A landscape with many valleys, sampled at points; each row gives a point and its height.
From any point a ball rolls to the lowest of the 2 points nearest to it. It stops when none of these is lower. Distance is the straight distance between rows; heights are no part of it.
(335): 161 100 136 147 139 121 136 145 132 146 138 96 132 124 136 106 121 154
 124 143 99 129 154 104 140 74 115 129 111  (h 44.5)
(742): 130 126 157 120 123 125 102 82 153 116 137 118 122 131 137 117 76 70 119
 110 134 118 115 127 146 154 161 154 152  (h 48.8)
(317): 114 121 120 146 170 125 123 150 106 177 117 141 156 145 151 146 163 133
 123 166 142 125 124 142 118 189 138 125 111  (h 17.0)
(554): 132 115 128 118 110 131 103 105 128 130 134 125 141 139 131 127 107 82
 135 99 145 129 130 127 151 151 149 147 147  (h 47.1)
(644): 88 120 105 132 129 100 165 143 119 119 141 168 134 124 113 146 138 139
 138 130 102 124 132 140 139 113 115 142 115  (h 44.6)
(896): 142 126 136 116 151 141 108 115 125 164 106 133 165 102 124 141 119 125
 132 165 145 106 109 142 116 140 126 137 103  (h 33.4)
(472): 110 128 144 120 94 173 134 108 114 93 146 165 153 121 114 163 137 112
 159 100 140 138 126 115 150 157 155 144 130  (h 23.6)
(1022): 144 109 100 124 119 139 116 150 122 160 120 115 162 120 124 117 149 151
 143 117 122 133 127 135 133 104 113 140 126  (h 61.3)
(899): 138 121 130 149 139 132 133 154 119 151 129 122 110 160 167 110 162 152
 117 123 141 142 148 106 111 131 132 110 130  (h 22.9)
(526): 136 114 85 132 110 141 102 149 111 99 138 121 142 120 112 109 131 144
 156 77 120 141 109 139 148 99 127 136 158  (h 71.9)
(1076): 95 126 149 140 141 95 143 112 128 132 133 155 132 147 133 161 135 81 111
 157 130 101 139 124 132 195 149 123 124  (h 26.3)
(953): 125 123 114 129 155 155 100 133 119 141 117 146 186 105 106 135 118 138
 155 149 142 97 91 134 141 142 140 139 125  (h 29.6)
(655): 130 95 148 151 116 157 121 146 131 127 132 98 130 110 129 154 149 140
 136 131 122 165 138 118 146 125 121 143 68  (h 31.5)
(758): 127 87 127 155 152 81 136 162 127 147 146 107 116 142 140 120 126 126
 110 136 101 137 146 123 140 118 116 136 105  (h 82.1)
(392): 131 97 141 142 148 129 115 134 112 137 145 114 134 138 112 150 98 115
 125 118 144 113 119 105 145 141 136 130 138  (h 77.2)
(818): 116 138 147 148 138 111 159 128 150 132 133 143 95 148 156 113 134 136
 114 141 125 139 141 107 108 117 133 121 110  (h 27.9)
(4): 136 149 132 130 139 150 100 147 126 137 113 113 129 132 126 150 139 131
 118 128 165 121 118 134 112 167 138 85 135  (h 10.2)
(1033): 179 137 136 117 128 166 87 108 163 148 129 90 151 115 125 96 90 123 123
 120 151 135 111 128 113 107 127 138 148  (h 58.8)
(482): 98 169 138 127 117 131 150 105 138 86 132 169 93 152 147 121 144 114 120
 119 143 127 120 121 116 164 158 112 146  (h 41.9)
(310): 136 116 167 146 101 178 146 145 121 109 138 124 127 123 130 161 151 157
 138 114 145 171 136 111 127 122 122 130 89  (h 27.4)
(394): 145 138 107 101 94 145 152 140 80 85 130 116 101 131 131 114 155 156 137
 90 130 162 150 131 130 117 103 104 146  (h 37.6)
(1013): 139 139 127 81 99 126 115 61 120 128 128 143 137 145 117 143 127 82 135
 125 135 82 148 132 132 169 153 124 183  (h 30.0)
(1079): 119 108 107 148 143 88 118 168 136 130 132 87 106 120 127 123 142 138
 103 150 97 135 149 149 138 112 108 110 97  (h 84.8)
(51): 132 136 97 114 102 146 149 153 92 109 122 139 130 119 117 145 172 172
 155 97 126 149 130 135 112 119 107 103 133  (h 31.6)
(643): 119 114 152 142 94 182 146 131 106 94 139 156 139 127 124 176 158 146
 158 89 144 169 129 110 135 144 135 141 112  (h 25.1)
(660): 131 137 130 111 145 106 106 108 152 132 104 104 158 87 90 130 76 100 131
 160 113 96 97 154 135 104 107 151 124  (h 14.5)
(267): 113 135 118 147 146 87 118 124 174 104 128 112 85 119 142 89 104 126 100
 143 88 135 124 131 131 89 133 136 122  (h 15.8)
(947): 105 163 142 132 130 120 170 106 129 88 138 176 83 147 130 120 107 135
 106 133 128 113 121 102 109 129 137 117 148  (h 44.1)
(975): 119 91 111 120 109 131 100 125 104 159 133 123 162 139 134 131 131 91
 142 109 134 134 133 141 158 160 148 163 140  (h 45.7)
(798): 129 138 133 128 109 119 117 117 118 149 115 123 116 171 164 124 168 95
 119 106 154 136 137 124 118 188 147 115 149  (h 15.7)
(254): 163 143 161 117 154 146 93 108 165 143 115 86 152 92 101 127 63 116 119
 147 142 109 106 136 124 98 110 126 129  (h 15.9)
(837): 155 125 148 138 156 118 97 122 160 144 125 73 123 108 116 117 70 115 114
 142 124 122 124 126 135 90 115 120 126  (h 24.1)
(993): 138 144 132 119 134 162 94 129 120 121 135 119 153 115 94 157 117 120
 129 126 165 102 108 126 130 152 142 104 147  (h 13.8)
(289): 106 100 115 139 117 138 149 146 73 115 153 167 152 141 114 172 156 139
 157 80 118 122 136 121 155 144 142 142 155  (h 60.7)
(497): 114 117 101 122 145 75 154 137 113 144 141 160 138 142 110 143 118 126
 124 136 100 96 136 142 132 110 116 136 147  (h 47.4)
(1043): 144 99 116 110 105 143 106 124 112 186 121 92 159 133 144 127 132 101
 134 118 131 145 136 138 138 144 120 162 120  (h 43.3)
(294): 96 112 117 157 161 88 112 143 158 120 133 120 122 116 134 98 106 123 117
 151 92 135 117 140 145 104 134 145 101  (h 27.5)
(764): 87 122 108 130 116 123 154 147 73 76 146 164 126 126 101 184 154 131 157
 93 111 123 125 128 149 155 134 120 147  (h 59.7)
(882): 129 116 115 140 130 82 116 129 156 126 129 104 91 142 161 68 136 129 110
 132 96 139 148 137 135 100 131 135 133  (h 31.2)
(188): 147 119 159 114 113 112 102 52 153 150 131 124 133 131 144 115 74 76 124
 121 109 110 117 136 131 145 153 170 168  (h 50.7)
(151): 142 115 115 123 139 92 146 147 124 137 130 106 120 124 113 121 120 148
 118 143 104 114 145 126 131 74 94 127 122  (h 30.1)
(42): 106 103 117 169 148 120 112 150 148 123 137 131 126 128 159 88 140 141
 134 130 110 155 122 131 141 119 145 144 99  (h 37.2)
(390): 145 151 152 106 117 151 128 102 152 121 122 118 124 111 112 136 106 121
 123 144 148 126 128 133 112 118 116 118 107  (h 39.1)
(884): 155 141 149 106 113 120 77 67 178 146 111 95 119 121 151 102 74 85 113
 117 110 116 113 151 115 137 140 168 164  (h 52.7)
(768): 113 132 99 147 140 105 165 177 101 146 136 159 128 148 126 154 170 169
 128 130 115 120 138 125 115 135 118 111 127  (h 19.1)
(869): 90 140 110 125 130 110 180 133 125 139 123 190 144 127 112 174 155 132
 134 160 113 107 137 138 117 137 123 130 101  (h 41.8)
(305): 94 136 116 118 102 148 120 116 132 89 128 159 149 101 90 156 135 111 154
 114 133 130 107 136 148 147 148 128 118  (h 22.0)
(950): 120 143 140 118 129 130 159 130 136 140 113 158 141 110 112 162 135 134
 129 164 138 115 127 133 109 124 118 126 88  (h 39.2)
(46): 112 149 131 98 123 114 129 80 121 106 131 139 113 153 108 155 127 78 116
 129 136 75 148 132 134 186 150 104 179  (h 28.5)
(68): 104 116 165 140 126 111 150 121 127 143 136 143 130 152 144 154 135 95
 126 134 133 132 136 110 134 170 141 148 108  (h 25.2)
(223): 131 131 106 119 118 122 156 145 132 115 125 139 130 116 111 110 139 164
 139 131 115 120 140 131 120 68 95 122 119  (h 13.7)
(53): 129 125 117 134 120 101 119 131 129 127 132 116 89 165 172 78 140 130
 115 101 120 145 146 124 131 118 135 130 156  (h 32.7)
(112): 129 128 114 123 140 96 147 164 115 119 120 88 81 137 126 132 152 151 105
 145 110 128 150 131 127 120 94 92 110  (h 87.6)
(103): 128 141 130 107 111 119 126 107 145 148 107 131 123 128 128 138 136 104
 121 140 139 121 131 153 121 142 122 126 112  (h 41.7)
(1032): 148 161 136 111 148 162 98 123 160 133 112 118 166 89 103 118 98 140 129
 161 154 107 93 141 109 105 121 118 122  (h 17.1)
(45): 137 118 125 109 108 140 125 123 128 170 109 113 143 119 133 139 152 118
 132 141 142 152 147 144 123 135 108 143 89  (h 39.6)
(409): 123 152 118 126 143 109 114 148 139 142 100 102 113 124 128 139 142 131
 105 157 138 113 132 153 105 128 110 80 120  (h 90.3)
(290): 107 143 119 123 123 143 171 134 77 74 153 178 119 143 106 155 134 146
 149 101 120 111 122 101 141 144 145 110 169  (h 58.9)
(22): 148 117 99 114 109 143 91 126 124 142 123 109 169 114 112 97 121 127 155
 101 135 129 110 141 144 106 121 146 153  (h 67.6)
(179): 121 159 137 125 108 139 152 117 124 87 133 156 85 152 165 99 159 129 123
 96 139 166 138 116 104 143 137 110 139  (h 40.0)
(293): 110 128 142 107 124 103 123 93 124 135 122 131 126 139 126 158 131 63
 117 135 133 98 146 138 140 191 148 131 139  (h 27.1)
(393): 116 158 143 119 117 135 163 107 145 68 144 149 76 127 126 106 98 137 115
 127 120 149 123 116 118 100 127 124 130  (h 47.2)
(433): 106 137 130 117 124 108 173 123 110 66 147 151 77 140 138 106 101 138
 113 102 115 137 131 109 142 105 119 133 153  (h 50.0)
(62): 143 161 115 113 123 170 109 130 163 129 105 130 151 91 117 108 130 152
 142 150 145 139 109 147 105 107 117 119 102  (h 25.0)
(692): 121 136 137 120 150 139 135 133 137 137 108 141 162 97 89 169 105 126
 130 178 142 99 103 135 122 124 121 126 94  (h 36.5)
(878): 112 135 152 143 136 128 140 132 140 149 121 148 120 143 154 127 148 120
 122 142 140 141 132 115 116 157 144 123 98  (h 22.6)
(579): 170 144 149 112 116 157 82 84 175 144 131 80 122 124 142 97 80 99 103
 104 138 146 122 138 125 134 140 148 159  (h 55.4)
(176): 131 100 141 133 139 139 116 140 124 160 120 110 145 116 137 146 132 130
 132 159 127 148 133 130 138 141 120 144 75  (h 35.8)
(748): 130 137 143 127 124 86 118 101 140 169 111 120 108 163 171 114 154 86
 110 139 136 128 138 142 102 183 140 139 139  (h 18.7)
(291): 127 90 145 151 135 165 114 145 97 111 150 118 144 138 109 168 120 132
 143 100 149 133 111 103 156 148 144 137 137  (h 76.2)
(605): 156 123 116 135 127 147 124 148 139 100 127 106 136 99 106 96 132 171
 140 137 113 134 135 118 131 57 108 130 114  (h 35.3)
(702): 102 133 104 156 126 134 119 152 148 102 127 141 106 120 152 101 163 152
 138 112 108 167 120 141 129 119 143 116 105  (h 41.6)
(537): 117 139 145 129 149 139 117 122 131 167 112 147 149 135 149 139 151 112
 121 161 156 124 122 131 115 191 152 122 104  (h 19.7)
(83): 135 94 119 142 107 158 115 146 108 108 145 120 154 125 107 139 123 140
 153 91 133 143 113 120 152 111 123 150 132  (h 74.7)
(374): 138 137 121 129 152 154 110 130 137 131 125 137 172 105 96 120 101 142
 142 141 147 89 93 119 123 102 128 128 147  (h 24.2)
(749): 117 133 121 122 142 144 118 122 121 106 133 139 158 113 74 166 101 113
 137 140 134 87 108 125 148 147 141 118 148  (h 16.5)
(84): 134 153 142 137 118 137 148 123 151 106 131 140 79 138 169 86 147 149
 110 126 129 154 148 113 105 109 135 112 122  (h 35.1)
(707): 120 135 123 132 137 102 143 166 117 134 118 110 102 134 111 169 163 137
 109 150 137 129 143 136 113 148 100 90 104  (h 89.3)
(867): 102 121 107 133 129 124 131 136 114 101 149 163 151 119 89 150 118 119
 153 115 120 104 109 125 152 135 142 140 143  (h 19.3)
(411): 150 131 131 94 91 134 147 116 99 91 137 116 92 138 142 95 125 136 123 92
 126 159 155 125 133 102 104 129 153  (h 41.5)
(981): 126 138 101 130 119 149 106 138 147 130 109 146 140 102 139 94 152 148
 148 125 126 154 116 147 112 115 129 125 106  (h 33.3)
(477): 147 111 126 132 113 151 143 148 116 85 153 111 129 106 103 111 115 159
 143 105 120 143 124 116 152 65 104 141 132  (h 48.9)
(843): 155 119 114 98 100 110 140 115 111 110 133 103 108 128 132 81 114 141
 130 109 105 138 149 130 132 72 105 142 161  (h 47.3)
(442): 116 146 96 122 125 124 153 153 96 124 118 159 136 126 105 164 166 163
 145 127 125 112 123 141 113 142 119 97 137  (h 25.6)
(1037): 146 156 157 115 167 120 97 95 173 148 92 101 149 83 114 125 66 112 119
 183 119 100 91 147 105 97 112 138 125  (h 10.6)
(181): 135 144 134 136 128 138 119 146 114 133 119 110 101 157 147 130 163 131
 114 108 162 146 133 119 114 170 128 91 140  (h 14.3)
(399): 167 117 121 119 122 152 103 128 134 178 113 94 164 115 131 104 130 140
 145 146 138 135 134 126 121 101 116 140 113  (h 52.9)
(402): 118 120 105 131 139 104 145 148 106 166 126 161 146 152 143 142 172 137
 128 131 128 127 138 138 116 159 130 116 127  (h 11.8)
(744): 126 120 115 117 119 84 146 117 122 100 136 127 94 136 123 99 101 132 118
 106 103 120 132 127 134 90 119 146 159  (h 53.5)
(888): 134 157 159 135 144 141 140 107 157 139 122 147 120 129 138 133 106 130
 116 159 147 116 118 111 101 124 139 119 116  (h 36.2)
(404): 120 130 121 133 121 144 152 152 98 69 150 144 113 122 111 130 112 161
 143 94 122 140 120 106 150 102 119 128 144  (h 54.5)
(133): 171 123 143 122 123 159 124 123 140 180 118 105 134 130 150 106 146 146
 121 148 135 142 157 114 106 104 118 124 108  (h 44.4)
(352): 106 149 152 142 141 96 163 100 162 134 130 162 101 144 152 123 109 116
 104 159 118 112 121 118 102 129 144 127 120  (h 32.8)
(496): 155 94 146 149 149 114 105 127 142 162 135 74 126 121 141 107 96 118 117
 149 105 134 139 117 142 99 123 136 118  (h 34.3)
(997): 139 130 120 134 137 131 122 145 134 175 110 122 137 137 152 117 159 156
 119 152 137 130 138 137 100 127 119 108 107  (h 34.5)
(1062): 125 118 125 139 129 83 118 119 131 158 132 116 103 174 178 86 145 98 108
 107 124 141 145 130 126 160 146 137 155  (h 24.4)
(32): 141 84 145 163 166 111 123 150 111 161 146 99 116 149 141 132 109 125
 115 121 124 123 135 105 144 125 132 127 130  (h 79.3)
(828): 97 143 110 129 119 137 186 153 76 74 135 172 110 121 121 148 138 177 147
 86 107 137 121 115 127 117 123 117 149  (h 57.3)

Two balls start at each pair of points below. Name the first point that both come to, or write none.
(176) and (1022) => (4)
(764) and (83) => none
(884) and (22) => (4)

Call two points neighbours if one is among the 2 nearest of the other. Go from one point of each pair to the other, from neighbour to neighbour, staying as low as possible. Name the highest point that can't be avoided.
(4) and (1032) => (702)
(223) and (1037) => (335)
(878) and (1032) => (103)
